A landscape with many valleys, sampled at points; each row gives a point and its height.
A ball rolls from a point to the lowest of its 2 nearest points, and stops where none of them is lower. Distance is the straight distance between rows; heights are no part of it.
K_818: [195 145  72 112 127  90 127 105 107 123  82  71 168 115 129 135  96 114
  70 130]  (h 212)
K_858: [212  99  93 130 121 118 118 157 119  73 109  71 125 121 109 136 102 143
  97 153]  (h 328)
K_337: [145 153 132 161 127 134 101 116 120 142 196 191 146 113 126 112 160  88
 141 182]  (h 140)
K_291: [160 146 135 129 129 145 136 137  85 112 109  61 107 176 141 129  90 139
  88 127]  (h 362)
K_230: [194 157 169 142  67 163 186  84  96  88 124  92 133 165 174 107 126 134
 116 129]  (h 426)
K_83: [ 93  98 145 138  63 131 186 145 178 146  97 176 177 110 146 114 147 156
 152 123]  (h 473)
K_632: [154 154 115 159 180 116  89  87 130 120 126 150  94 125  89 121 177 110
 101  78]  (h 340)
K_522: [ 75  77 154 144 158 186 103 194 134 150 134 137 130 191 138 131 105 152
 142 148]  (h 127)
K_98: [181 136 129 139 115 130 132 131 134 105 131 125 172  89 116  76 144 118
  89  81]  (h 384)
K_751: [134 107 187 177 156 163 175 143 148 115 188 154 137 137  86 136 101 170
 176 155]  (h 307)
K_48: [215 166 111 131 161  79 132 113 105 114 111  75 151  93 123  99 103 108
  52 122]  (h 139)
K_701: [170 109  93 142 148 103 153 176 179 173 138 114 140 117 149 122 121 183
 133 147]  (h 378)
K_742: [169 143 128 192 190 113 126 120 119 122 117 163 128 128 123 120 167 141
 104  74]  (h 360)
K_508: [ 74 142 169 121 153 116 124 119 136  93 174 210 148  73  98 147 122  91
 170 108]  (h 491)
K_846: [148 168 139  98 128 107 159  91 120 117 135  88 145 128  87 127  82 122
  90  76]  (h 200)
K_283: [ 78  95 104  82 114 134 122 147  98 119  70  85 148 166 134 183  84 140
  88  87]  (h 263)
K_433: [108 123 141 134 131 120 110 143 122  90 166 188 184  69  85  97 140 109
 146  71]  (h 502)
K_496: [104 117 143 138  67 192 149 118 143  93 156 127  99 172 132 133 150 141
 162 162]  (h 292)
K_391: [183 139 104 122 131 105 174 123 179  96 157 159 141  88  76 163 124 134
 141 104]  (h 348)
K_480: [ 87 112 123 116 119 102 134 155 144 135 125 146 134  85 103 123 138 119
 150 125]  (h 439)
K_639: [178 143  99 124 130 113 107 115 124 129 185 155 150 101 128 103 134  80
 132 170]  (h 78)
K_619: [104 133 117 136 162 186 135 115 163 133 141 113  84 193 135 195 124 159
 126 115]  (h 311)
K_512: [ 75 152 140  87  73 140 100 109 135 131 145  98  88 133 139 151 101 119
 149 188]  (h 433)
K_888: [138 142 124 142 107 133 115 153 199 118 182 144 110  99  95 102 150 115
 143 150]  (h 614)
K_124: [169 145 115 118 143 114 111 101 129 110 118 120 162  88  84 104 154  82
  69  76]  (h 408)
K_108: [ 94 107 100 101  61 167 150 126 117 130 105 144 160 191 121 160 115 121
 136 184]  (h 154)
K_715: [ 98 103 159 107  94 134 189 152 149 140 142  96 177 141  68 126  89 159
 167 128]  (h 161)
K_610: [116 133 101  82 124 104 102  80  99 143  65  87 132 149 132 127 117  97
  78  93]  (h 248)
K_362: [144 144 133 100 126 119 136  85 105 139  46  75 169 151 125 121 134 116
  64  80]  (h 210)
K_999: [162 123 117 105 113 153 105 153 100 111 147  52 121 161 135 121  75 138
 123 146]  (h 342)
K_97: [108  83 114 134 197 122  99 163 173 165 155 112 140 100  73 144 114 138
 150 178]  (h 297)
K_805: [158 135 107 132 128 170 108 112  98 145 132 123 109 213 165 134 145 123
 114 177]  (h 375)
K_317: [155 143 131 185 147 151 117 131 161 132 163 175 125 134 120  85 188 142
 139 104]  (h 164)
K_170: [ 92 150 143  94  98 128 100  88 130 151  91  88 103 132 107  81 145 115
  97  72]  (h 564)
K_404: [103 115 145 149 174 124  77 135 169 165 134 164 143  67  61 146 117 107
 166 200]  (h 265)
K_364: [119  70 151 113 138 107 173 167 163 112 133 133 133  89 121 151 102 154
 184 161]  (h 423)
K_879: [122 105 156 117 108 175 169 149 155 130 175  96 166 160  49 129  91 160
 169 153]  (h 184)
K_797: [152 163 149 106 142  99 142 131  73 161 162  78 107 130 190 120  76 143
 133 136]  (h 323)
K_261: [106 113 114 127 159 177 143 138 155 134 151 132 116 183  95 200 104 158
 154 158]  (h 295)
K_971: [104 169 145  80  89  81 121  82 119 149 109 124  90  89 158 114 123 113
 127 111]  (h 510)
K_892: [120  99 130 163 139 108 138 168 103  60  60  95 141  92 124 157 105 145
  73  85]  (h 167)
K_738: [160 107 109 138 115 106 162 166 150 117  98 119 109 110 159 140 118 176
 129 106]  (h 256)
K_756: [100  96 126 106  73 153 171 139 134  98 104 112 157 165  96 148 106 151
 135  82]  (h 114)
K_828: [ 89 164 127 161 125 164 125 113 174 219 117 134 131 151 100 119 149 126
 114 155]  (h 406)
K_69: [111  96  74 150 115 124 105 132 171 155 102 109 158 127  92 100 167 128
 109 100]  (h 305)
K_397: [129 113 106 138  76 160 118 132 156 154 112 140 144 155 116  99 165 111
 123 182]  (h 206)
K_156: [118 127  92  85 157 112  95 146 139 148 155  48 115 133  73 122  81 119
 114 114]  (h 290)
K_371: [156 106  56  89 111  99 125 107 154 133  85  93 130 127 129 160 130 132
 100 148]  (h 291)
K_476: [114 126 156 140 131 126 112 152 109  75  66  66 123 107 105 108 114 132
  69  74]  (h 189)
K_709: [217 160 113 118 137 116 120 101 110 106 189 120 127 128 142 120 128  98
 127 163]  (h 153)
K_218: [122 128 130 130 113 142 136  94 122  73 170 116 115 137 111 155 111 129
 155 127]  (h 464)
K_183: [185 140 138 129 134 110 179 145 119 110 134 101 162 111 104 134  80 172
 122  92]  (h 187)
K_851: [155 100 105 187 139 137 115 144 124 116  84 164  97 125 162 126 183 148
 110  99]  (h 383)
K_43: [164 158 122 106  63 133 156  82 116 131 176 124 124 162 177 123 119 117
 138 188]  (h 394)
K_73: [130 156 137 125 137 119 139 111  87 177 113  81 145 145 142 113 115 138
  92  83]  (h 214)
K_365: [127 135 103 160 152 139 129 110 146 165  89 142  92 161 120 129 184 144
 111  91]  (h 352)
K_227: [ 85 125 114 114 161  92  98 147 168 179 137 139 121  95 119 130 123 103
 152 197]  (h 155)
K_886: [127 154 128 166 116 154 127  64 127  84 166 175  92 143 106 151 175 125
 144 119]  (h 304)
K_23: [109 136 139 172 189 150 144 144 139 167 171 149 122 168 157 158 128 171
 156 145]  (h 260)
K_278: [142 124 139 179 174 111 153 134 103 133 148 202 143 142 151 138 154 158
 149 116]  (h 98)
K_513: [ 94 134 144 130 107 147 110 136  92 128 154 142 140 146 111 127 119 109
 158 183]  (h 202)
K_724: [ 78 138 149 151 135 138 124 163 155 198 129 153 125 124 166 100 139 150
 148 160]  (h 399)
K_587: [141 153 139 121 107 153 133  91 161  58 213 150 134  90  73 155 124  90
 150 125]  (h 474)
K_306: [174 120 121 179 109 150 121 114 163 107 132 155 107 115 115  84 184 125
 113 108]  (h 205)
K_226: [144 142 108 150 144 109 140 104 141 100 142 204 100 117 109 161 174 130
 142 114]  (h 288)
K_528: [ 66 149 117 161 130 171 120 122 161 214  93 170 127 163 118 162 164 134
 125 155]  (h 428)
K_27: [187 147 149 121 133 150 135 104 117  85  77  67  87 147 145 114 111 129
  72 124]  (h 381)
K_24: [ 93 130 155 158 131 138 160 161 128 215 134 185 164 132 178 110 143 133
 162 183]  (h 382)
K_180: [164 114  98 138  79 134 136 122 198  96 115 160 102 104  86 115 189 119
 119 107]  (h 241)
K_445: [110 105 150 170 167 177  96 184 139 184 152 147 145 160 121 108 123 127
 171 202]  (h 197)
K_152: [122 132  66  94 135  87 121 109 143 160  78 105  86 147 147 164 141 134
  94 138]  (h 308)
K_341: [109 114 134 102  72 127 185 152 140 109 118 101 158 114  84 124  90 154
 153  91]  (h 137)
K_255: [166 199 171 114  98 108 144  83 179 140 201 128  90  84 181 100 134 120
 117 125]  (h 648)
K_708: [ 72 124 117  62 116 128 149 152 117 153 100  95 127 169 147 171  69 163
 122  90]  (h 276)
K_421: [145 120 112 139 134 105 169 154 188 174 128 133 177  98 131 117 141 168
 136 124]  (h 351)
K_954: [182 145 136 141 119 120 175 148 108 104 139 137 149 145 129 127 104 163
 139 126]  (h 211)
K_399: [158 136 120 160 149 131 145 156 156 115  92 106  69 129 154 163 126 192
  97  88]  (h 233)
K_657: [154  87 140 156  97 127 145 161  80  88 108 160 178 104 174  93 153 150
 133 110]  (h 239)
K_882: [170 157 114 145 139 109 119 104 141 156 141 173 180  99 134  90 182  96
  97  96]  (h 303)
K_868: [139 122 120 140 168 130 141 166 135 129 106 117  76 159 187 182 102 185
 109 100]  (h 220)
K_263: [122 100  89 115 160  74 107 134  96 116 134 170 153 102 132 136 124  89
 145 161]  (h 434)
K_26: [144  82 139 154 130 118 175 176  87 126 113 158 190 126 158  97 132 158
 157 125]  (h 209)
K_321: [148 165 158 107 108 115 135 116 100 124 201  87 109 115 186 118  89 135
 153 171]  (h 345)
K_960: [103 105 110  89  67 171 165 139 108 127  96 117 150 205 125 168 113 136
 115 121]  (h 136)
K_535: [ 97 141 164 154 112 157 164 132 112 166 163 135 193 173 119 115 109 142
 166 167]  (h 347)
K_269: [162  73 120 142 155 128 159 175 159 152 158 107 156 132 114 117 111 159
 154 180]  (h 403)
K_679: [124  63  85  84 165 120 101 183 165 136 117  65 140 113 100 139  89 148
 132 135]  (h 287)
K_705: [113 100 116 142  66 179 135 130 126 134 104 147 153 190 134 132 149 105
 145 205]  (h 172)
K_553: [151 141  90 127 137 118 108 135 211 113 166 153 125  50  87 119 151 111
 132 115]  (h 607)
K_608: [195 152 148 129  63 146 194 105  98 108 175 114 142 157 154 120 119 144
 134 166]  (h 409)
K_716: [129 166 121 138 194 112 131  88 129 148 193 128 112 134 112 177 111 129
 163 171]  (h 259)
K_651: [155 113  95 140 138 149 138 135 142 155 150 112 157 170  91 101 137 134
 128 144]  (h 250)
K_19: [118 122 143 111  88  99 105 118 101  96  94 161 104  94 160 112 158 102
 115 112]  (h 271)
K_678: [159 132 133 108 106 126 109 135 115 119  86  87  62 132 197 116 123 121
 103 143]  (h 246)
K_3: [150  91 163 174 153 157 165 155 194 114 182 166 166 131  67 118 131 156
 175 160]  (h 289)
K_350: [208 156 136 107 142 123  85 103 109 123 114 112 151  82 139  54 150  55
  70 113]  (h 373)
K_720: [110 156 134  97 125 108 108  93 124 101 103  87  46 133 146 160 112 130
 122  95]  (h 261)
K_723: [ 52 111 164 125  74 124 157 151 139 165  95 162 152 120 160 119 126 166
 172 118]  (h 482)
K_88: [ 79 136 151 122 137 143 118 120  93  98  96 114  57 154 160 174 115 153
 117  70]  (h 238)
K_102: [109 116 170 121 158 100 123 131 133  85 181 180 132  66 108 155 109 101
 184 163]  (h 488)
K_909: [119 116 134 147 125 102 179 155 107 149 113 161 172 105 186 115 130 157
 150  95]  (h 174)
K_891: [116 113 149 114  95 128  85 148 133 122  82  65 106  94 142  65 146 137
  94  81]  (h 538)
K_298: [131 145 136 109 149 119  72  93  79 112  74 103  78 129 165 114 139  90
  87 111]  (h 226)
K_457: [103 136 117  96 176 125 117 146 105 174 154 107 123 152 147 151  85 138
 139 166]  (h 132)
K_719: [170 159 153 142 112 153 156  81 134 163 123 123 129 158 129  79 164 128
 101  88]  (h 386)
K_66: [120 106  76 169 206 106 100 150 138 117 104 145 123 104 104 155 160 141
 121  94]  (h 402)
K_810: [171  98 105 120  99 119 106 152  88  78 128 118  85 122 163 135 127 113
 141 179]  (h 454)
K_12: [ 96 117 171 163 162 161 142 127 139 129 169 152 157 164  77 157 103 157
 188 172]  (h 314)
K_789: [124 147 161 114 140 129 105 100  82  93  98  71 116 132  88 112 114 123
  72  52]  (h 223)
K_388: [ 68 121 139 119 108 144 102 137 128 151 112 111 116 149 143 102 140 119
 123 117]  (h 294)
K_161: [148 150 135 135 172 121 145  78 113 167  76  90 147 161 119 119 140 123
  76  60]  (h 163)
K_33: [179 167 185 136  93 169 145  74 145 102 119 101 114 142 126  63 145 115
 103 104]  (h 424)
K_968: [136  65  85 109 160 100 107 160  91  93 116 150 132 115 130 152 112 108
 159 182]  (h 440)
K_302: [188 102  84 126 141  94 116 147 118  88 141 148 108 102 133 144 121 119
 149 178]  (h 446)
K_135: [181 165 143 114  84 121 137 100 104 131 163  84 106 136 178 112 106 105
 122 162]  (h 371)
K_861: [101 106  88  89 174 127  98 155 164 166 132  62 122 144 106 139  76 134
 125 147]  (h 252)
K_864: [ 67 147 161 124 120 135 151 141 115 186 142 141 178 134 129 113 109 126
 155 153]  (h 331)
K_125: [110 128 122 131 108 157  88  91  85 104 120 141 102 175 108 116 169  86
 127 137]  (h 343)
K_643: [104  81 131 148 200 109  80 163 173 146 151 154 133  64  85 123 140 122
 160 178]  (h 281)
K_853: [134 123 136 118  67 156 152 104 125  71 141 172 144 128  75 128 141 113
 148 119]  (h 264)
K_615: [ 70 152 167 116 148 110 119 107  80  73 177 178 139  87 102 123 116 101
 162  82]  (h 495)
K_418: [141  98 102 149 107 153 119 117 163 172 103 127 143 161 124  87 185 120
  84 125]  (h 258)
K_856: [134 138 111 118 122 115 106 120 180 129 126 141 112  73  98  93 161 116
 102  75]  (h 597)
K_765: [103 155 157 136 114 156 155 101 144  61 201 150 129 101  90 144 111 139
 163 112]  (h 469)
K_710: [139 187 164 126 106 120 165  80 134 130 173 141  89 101 195 127 146 129
 143 121]  (h 639)
K_773: [133 125 100  93 179 112 138 152 130 181 126 106 110 158 185 180  80 169
 138 146]  (h 168)
K_857: [117 138 157 161 113 169 150 146 130 187 158 159 168 171 161 104 124 148
 158 195]  (h 363)
K_839: [107 136  85  78 120  90  88  89 119 146  96  92  92 136 129 150 127 103
  99 125]  (h 285)
K_93: [174 167 111  96 125  97 149 100 124  97 120  65 116 136 109 156  95 132
  93 109]  (h 237)
K_620: [180  82  97 154 124 107 133 169 174 106 122 136 135  76 135 113 137 157
 130 114]  (h 280)
K_132: [ 98  82 146 160 154 202  83 196 113 162 148 144 167 178 107 101 134 132
 148 163]  (h 162)
K_104: [ 72 145 153 114  60 133 158 110 151 183  95 146 131 141 160 114 149 140
 132 110]  (h 492)
K_889: [118 170  93 136 199  86 121  96 144 161 167 164  96 123 121 164 130 122
 150 152]  (h 235)
K_966: [100 125 160 152 106 190 151 127 159 114 161 143 129 146 106 150 126 152
 174 183]  (h 299)
K_712: [124 148 135  71  42 128 114  70 143 111 106 112  88 120 134 137 126  95
 130 159]  (h 432)
K_542: [100 166 101 126 118 115 131  96 172 195 114 142 153 125 100 109 164 119
 117 136]  (h 374)
K_243: [159 155 169 139 162  87 146 161  68 132 119  90 115 112 193 111  81 160
 111 121]  (h 300)
K_65: [117 153 137 129  99 113 133 105 176 147 139 136  87 126 142 132 148 143
 132 114]  (h 627)
K_849: [175 115 120 120 162  94 158 149 161 114 173 170 167  73  92 140 123 131
 153 122]  (h 336)
K_112: [121 137 170 157 138 116 182 138 105 139 163 191 162 126 159 125 123 154
 170 112]  (h 138)
K_9: [ 71 101 154 128 106 166 105 132 122 130 154 119 152 136  75 130  99  99
 170 187]  (h 222)
K_47: [ 58 106 155 143  92 165 122 160 161 125 144 142 136 118  93  93 142 138
 153 118]  (h 318)
K_76: [112 101 111 139 144 115 110 142 101 117  81 118 136 116 157 121 147 134
  96  96]  (h 156)
K_77: [109 139  85 139 180 104  98 125 153 174 123 159 123 116 116 144 157 112
 132 162]  (h 199)
K_208: [144 184 159 122  97 131 134  93 152 135 161 192 127  86 170 122 166  69
 135 154]  (h 216)
K_35: [171  84  75 116 153 109 104 171 135 109 111  64 136 122 128 153  92 149
 110 161]  (h 310)
K_758: [126 168 146 139 155 110 126 101 148 160 147 210 170  77 119 161 141  89
 165 191]  (h 215)
K_973: [133 148  92  90 118 120 134  89 110 139 144 124 113 167 130 155 116 102
 129 161]  (h 335)
K_722: [ 99 110 149 110 140 176  74 157  81 143 130  95 109 186 179 121 109 131
  99 109]  (h 166)
K_634: [ 95 104 106 124 169  90  95 132  77 100  63 102 141 103 138 149 130 120
  83  65]  (h 133)
K_331: [153 138  93 124 124 125 126  78 180  90 130 167  92 104  90 144 177 102
 117  99]  (h 269)
K_919: [188 132 152 147  62 161 179 118  99  78 118 129 150 145 123  96 138 138
 110 107]  (h 443)
K_557: [134 149 148 131 154 147  96 124 156  63 227 126 121  90  74 129 109  98
 153 139]  (h 479)
K_603: [166  99 125 150  56 146 179 133 134 118  95 135 174 142 135  95 149 149
 120 108]  (h 455)
K_211: [124 153 112 161 156 158 138  87 144 138 126 138  71 193 133 163 161 154
 117 107]  (h 329)
K_673: [114 155 119 112 179  95 102 113  76 127 150 128  99 118 139 149 114 104
 137 122]  (h 158)
K_519: [150 133 129 119 117 126 150 103  71  97  54  77 154 161 105 150 104 125
  59  97]  (h 236)
K_644: [168 150 138 104 144  84 110 115 101 122 102  90 146  78 146  94 111 105
  82 103]  (h 221)
K_833: [ 46 161 153 115  76 158  99 101 138 171 125 115 115 137 156 147 109 110
 146 196]  (h 425)
K_591: [147 178 131 114 118 124 119  78 130 136 182 208 145 103 136 147 151  70
 149 176]  (h 179)
K_569: [126  73  88 185 165 120  84 169 133 100 104 161 129 109 126 130 174 146
 131 104]  (h 393)
K_945: [198 162 118  91 146  93 102 103 115 125 134 128 187  56 131  89 154  58
  75  92]  (h 435)
K_767: [102 146 126 116 131 114  78 113 157 160 110 106 123  88 100  61 153 113
  97  53]  (h 583)
K_116: [ 99 120 137  95 125 106 166 151 113 168 136 123 169 128 146 130  92 135
 159 149]  (h 315)
K_878: [115  85  43 129 183  99  99 133 140 112  85 136 136 134  89 169 140 119
 116 125]  (h 412)
K_970: [145 151 176 150 145 122 130 142  81 123 111 100 108 124 178 102 119 139
  86  98]  (h 275)
K_906: [140 103 112 127 162 107 131 153 171 141 158 142 169  99  72 125 117 123
 139 149]  (h 322)
K_727: [115 148 104 173 164 125 136  96 156 208  97 149 139 164 154 105 187 150
 103  93]  (h 376)
K_345: [184 173 126 103 153  77 122 103  59 112 159 125 160 102 116 126  92  83
  97 106]  (h 272)
K_423: [105 139 126  99 105  96 128 149 152 103 131 109  61  89 154 148 108 148
 141 138]  (h 296)
K_346: [209 134 114 128 123  92 143 135 132  75 175 152  97  94 135 156 111 120
 156 157]  (h 453)
K_866: [156  81  99 161 138  94 156 163 214 122 121 139 180  76 140 117 155 157
 145 124]  (h 312)
K_179: [121 164 139  83 147  88 109 109  66 105 180 103 116 109 148 129  87 104
 151 121]  (h 186)
K_270: [151 115 141 131  62 133 137 127 130  46 131 165  98 101 171 125 152 121
 136 122]  (h 266)
K_449: [108 178 153 132 111 110 160  71 147 136 151 189  80 101 184 155 151 126
 149 138]  (h 636)
K_732: [118 125 159 116 142 153 147 135 138  94 194  94 141 151  74 136  82 158
 167 152]  (h 203)
K_743: [164 145 150 124 129 139 106 118 104  83 132  74 124 138  89  79 114 111
  88  91]  (h 262)
K_287: [143 129 105 110 161 105 138 157 130 140  94  95  86 137 152 192  86 162
 111 122]  (h 195)
K_6: [126 115 103 138 126 157 163 133 158 131 126 141 148 184  82 151 125 144
 132 146]  (h 278)
K_684: [132 109 146 133 136 150  77 119  94 120  84 106  61 133 174 118 161 125
 110 119]  (h 253)
K_178: [135 161 110 119 124  95 128  72 152 169 111 164 146 101 137  95 180  99
 105 106]  (h 337)
K_307: [168 148 197 133 105 157 118 102 117  73  80  99  88 142 132  88 139 127
  91 110]  (h 404)
K_516: [ 66 126 108 116 134 102 132 120 161 148 111 187 169  77  87 154 129 109
 161 156]  (h 436)
K_515: [ 88  97  83 104 128  86 123 118 123 124 103 169 154 107 126 163 143  97
 148 165]  (h 427)
K_494: [ 71  99 150  85 155 113 162 170 107 152 137 119 147 133 146 158  67 152
 174 127]  (h 306)
K_368: [140  68 145 126 130 135 152 188 172 111 155 122 123 117 111 127 107 153
 181 197]  (h 416)
K_49: [149 123 160 123  83 125 114 127 139  65 109 153  91  62 145  92 153 112
 117  94]  (h 284)
K_38: [ 93  68 112 132 152 126 146 184 148 174 103 129 156 134 171 123 121 165
 142 149]  (h 472)
K_101: [ 75  80 127 128 152 149 121 189 180 199  97 142 132 141 159 160 111 159
 157 174]  (h 457)
K_590: [153  89 115 124 134 153 123 171  60 140 127  88 178 191 141 120 100 131
 115 138]  (h 230)
K_146: [143 118 126 173 155 144 167 136 120 137 149 185 159 158  94 129 164 157
 152 107]  (h 55)
K_963: [115 151 167 165 213 138 142 110 116 152 195 156 124 152 122 164 121 144
 177 159]  (h 283)
K_372: [110 116 135 122 101 162 125 126  85 116 118  99 118 159 128 114 128 122
 116  92]  (h 270)
K_110: [111 121 141 168 186 161 108 167 133 179 159 151 111 181 160 142 124 152
 154 194]  (h 232)
K_616: [162 163 130  81 119  89  85  88 102 132 135 117 128  96 141  89 130  63
  90 125]  (h 286)
K_162: [198 150 144 152 118 143 140 108 126 141  93  95 157 125 126  62 156 132
  60  85]  (h 349)
K_581: [168 138 125 120 121 112 132 114 122  54 161 112  89 106 137 168  97 142
 146 145]  (h 459)
K_304: [158 102 101 127  74 138  98 138 118 120 138 139  95 140 150 124 156  99
 139 205]  (h 462)
K_977: [ 78 154 138 110 113  95 106 116 157 118 123  92  33 102 147 152 127 127
 140 118]  (h 282)
K_937: [141 143  91 153 171 121 122 105 111 198 121 145 167 159 152 114 174 129
 111 118]  (h 385)
K_685: [165 108 118 118  98 112 168 142 112 117 144 143 156 133 128 123 117 132
 141 157]  (h 229)
K_922: [123  75 167 189 168 181 147 164 190 142 147 159 141 140  79 150 134 157
 179 192]  (h 268)
K_8: [ 90 143 106 132 153 129 123 107  94 201 111 145 140 189 161 137 160 119
 109 118]  (h 367)
K_901: [115 137 141 133  54 174 151  81 130 102 127 140 142 159  83 108 168 104
 126 128]  (h 277)
K_246: [129 136 159 136 164 119  96 124 127  62 211 160  95  68 119 151 112 115
 180 135]  (h 485)
K_422: [ 91 126 118  87  99  84 101 135 114 156  95  99  70  96 180 112 121 123
 121 107]  (h 520)
K_239: [164 144 119 166 137 156 116  70 112  90 124 147  93 161  96 137 190 113
 111 102]  (h 320)
K_837: [ 77 144 157 131  58 167 125 111 152 142 147 158 142 130  89  83 151 105
 134 112]  (h 302)
K_894: [ 62 133 138  81 127 110 163 139 137 148 118 106 115 130 130 171  75 159
 151 108]  (h 293)
K_664: [164 173 127 106 129 111 120  86  47  78 150 100 147 140 105 140  83  97
 111 124]  (h 301)
K_220: [118  91 136 155  60 155 177 145 156 122 104 157 160 144  95  99 144 154
 138 106]  (h 463)
K_206: [ 74 117 111 122  89 141  88  98 123 124  92 146 118 140  88 103 162  78
 125 123]  (h 327)
K_940: [ 68 108 136 149 111 164 131 160 170 122 106 137 101 139  98 143 149 158
 142  96]  (h 330)
K_768: [150 167 151 142 170 107 127  54 112 122  51 102 145 108 118 107 143 126
  56  45]  (h 217)
K_952: [124 158 110 103 172  81  77  99  78 123  97 113  97 106 143 138 117 100
  96  85]  (h 190)
K_198: [146 149 102 124 147 105 144 109 185  99 168 175 119  97  71 168 127 119
 163 148]  (h 358)
K_13: [164 140  90  97 109  89 157 118 142 126 108 117 131 121 130 150 113 124
 112 115]  (h 267)
K_703: [131 140 120 116 136 151 107 141 120 122 162  47 115 170  90 129  90 126
 116 120]  (h 321)
K_312: [ 66 118 140 139 140 147 142 148 168 195  84 177 121 146 149 182 129 153
 149 164]  (h 444)
K_412: [ 98 120 151 111 117 106 113 136  82  70 149 149 147  79 106 105 119 109
 141  79]  (h 498)
K_510: [ 50 159 168 140  84 154 106 140 153 194 114 141 116 117 162 130 120 130
 160 175]  (h 415)
K_646: [158 184 137 116 117 133 124 104 133 141 157 200 163  82 151  87 176  54
 117 108]  (h 257)
K_37: [166 165 117 100 108 101 159  80  78  96 142 130 134 149 124 155  97 105
 124 131]  (h 319)
K_880: [220 171 142 107 141 118 124 107  82  89 176 119 153 104 136 111 111  81
  98 134]  (h 225)
K_757: [ 61  86 113 105 123 165 102 186 155 163 117 106 118 148 125 113  88 147
 131 159]  (h 188)
K_711: [110 145 167 120 102 142 113 105 112 128  65 102 127 102 135  68 154 121
  83  62]  (h 550)
K_145: [152 122  87 112 125 146 111 109 101 154 101 115 106 199 166 156 151 121
  89 137]  (h 387)
K_841: [ 51 137 122 113  89 145 100 114 146 161 105 140 126 141  97 125 143  99
 130 151]  (h 313)
K_68: [128 147 125 151 135 181 102  77  83 113 139 133  94 192 142 129 175 104
 123 161]  (h 359)
K_313: [126  95 136 128 116 163 126 163  69 100 114  99 136 172 122 133  93 147
 128 106]  (h 255)
K_939: [127  80 140 179 159 154 114 190 174 160 141 146 124 129 116 121 139 148
 180 212]  (h 234)
K_932: [109 156 146 159 120 121 164  93 141 120 123 174  75 132 169 149 171 138
 137 101]  (h 633)
K_31: [176 122 130 205 164 116 140 135 106  84  94 175 117 111 151 129 159 155
 115  84]  (h 372)
K_334: [ 85 111 104 100 178  87  92 148 122 167 137 117 116 131 131 141 100 110
 147 172]  (h 113)
K_89: [106  90 125 122 160 111 128 168  68  81  65 105 149 114 147 166  95 157
  96  66]  (h 151)
K_67: [119 120 143 106 122 148  93 167 112 148  99  70  77 148 199 111  91 135
 104 123]  (h 208)
K_691: [231 114 113 152 139 139  96 152 104  77 147  84 102 131 114 126 114 114
 105 152]  (h 350)
K_962: [175 142 167 148 116 148 129 126 134 109 102  72 133 137  99  65 124 141
  72  66]  (h 309)
K_534: [132  93 126 126 126 170  97 174  55 126 134 107 134 192 184 111  98 117
 120 151]  (h 201)
K_154: [147 126 122 149 110 120 143 144 200 129 153 139  92 113 127 126 153 154
 149 138]  (h 620)
K_213: [142 130 130  97  53 124 133  93 134 130  93 108 108 133 155 101 145 116
 103 126]  (h 417)
K_601: [135 129 105 192 149 157 148 119 161 149 149 192 176 136  81 110 176 127
 141 112]  (h 106)
K_405: [ 99  78 133 143 191 115 116 187 128 161 128 127 130 122 149 129 118 157
 162 139]  (h 483)
K_904: [ 79 116 116 107 124 145 120 165 172 170 123  85 127 140  89 140 102 147
 146 168]  (h 218)
K_136: [120 104  89 116 117 122 145 139  88  97  51  79 170 163 116 171 105 137
  84  89]  (h 249)
K_497: [ 92 150 101 111 146 127 131  91 120 166 130 134 135 181 124 172 126 115
 128 140]  (h 353)
K_467: [116 123 135 125 146 127 114 126  66 120 169 141 129 156 122 147 121 115
 157 149]  (h 183)
K_191: [ 98 155 154 123 148 123 131 148  77 165 112 105 124 136 179 114 107 152
 132  86]  (h 245)
K_957: [121 121 114 102 109 100  80 105  78 108  89 140  73 123 177 122 152  85
 122 149]  (h 254)
K_546: [130 124 141 132  75 159 139 131 107  84 123 140  86 143 158 127 140 146
 147 137]  (h 279)
K_214: [129 145 141 103 132 101 171 136 122 116 133 100 132 109 100 152  88 165
 120  66]  (h 165)
K_181: [ 95 153 181 120 131 121 143 111  74  92 113 115  76 120 179 160 101 154
 127  77]  (h 227)
K_574: [160  98 114 158 157 131  95 158 109  96 117 104 129 107 120 105 134 131
 105 107]  (h 185)
K_985: [101  75 129 134 189 110 103 194  84 125 118 116 146 125 152 121 100 140
 145  95]  (h 493)
K_538: [ 95 127 130 128 116 133 132 131 159 107 140 161 182  90  74  97 170 100
 115  65]  (h 508)
K_414: [ 78  94  55 100 147  83  97 122 126 134  89 140 142 125 117 177 137 107
 118 135]  (h 420)
K_796: [ 64 160 152 100  63 105 147  98 141 154 114 153 114  98 165 106 140 121
 128  95]  (h 500)
K_934: [ 74  75 119 112 139 149 108 182 106 157 120 106 148 173 142 137 108 131
 133 129]  (h 160)
K_652: [147  89 112 156 137 136 122 166 128 123 147 127 163 116 117  86 145 123
 127 128]  (h 219)
K_654: [176 131 116 112  85 148 140  83 115 125  88 113 100 178 156 122 159 109
 100 138]  (h 401)
K_85: [115 154 155 161 192 107  87 110 152 178 129 189 166  62  96 152 115  93
 167 204]  (h 240)
K_438: [ 96  62 113 118 132  95 131 175 162 119 109 117 135  79 132 132 116 154
 157 133]  (h 431)
K_533: [101 108 119 110 109 112  77 142 136 106  83  99  69  91 151 114 140 123
 101  95]  (h 528)
K_171: [109 121 151 129 146 145 152 158 143 132 159 111 125 133 112 131  94 166
 163 129]  (h 224)
K_781: [116 155 168  97 124  93 133 118  61 105 140 104  99 111 167 143  87 122
 129  96]  (h 213)
K_916: [152 110 126  99  66 130 148 138 122  90 132 148 158 104 126 120 125 114
 144 123]  (h 247)

Call two points neighbours if one is among the 2 nearest of the other. Go from one point of each pair to the other, from neighbour to neighbour, staying as low as possible. Name the highest point that can't be avoided.
K_722 / K_334: K_12
K_214 / K_161: K_152
K_522 / K_334: K_963
K_673 / K_722: K_684
K_270 / K_673: K_49

For each start below, name the point where the ball stops.
K_145: K_722
K_711: K_161
K_919: K_161
K_516: K_146
K_368: K_334
K_727: K_634
K_968: K_146
K_312: K_639
K_391: K_639
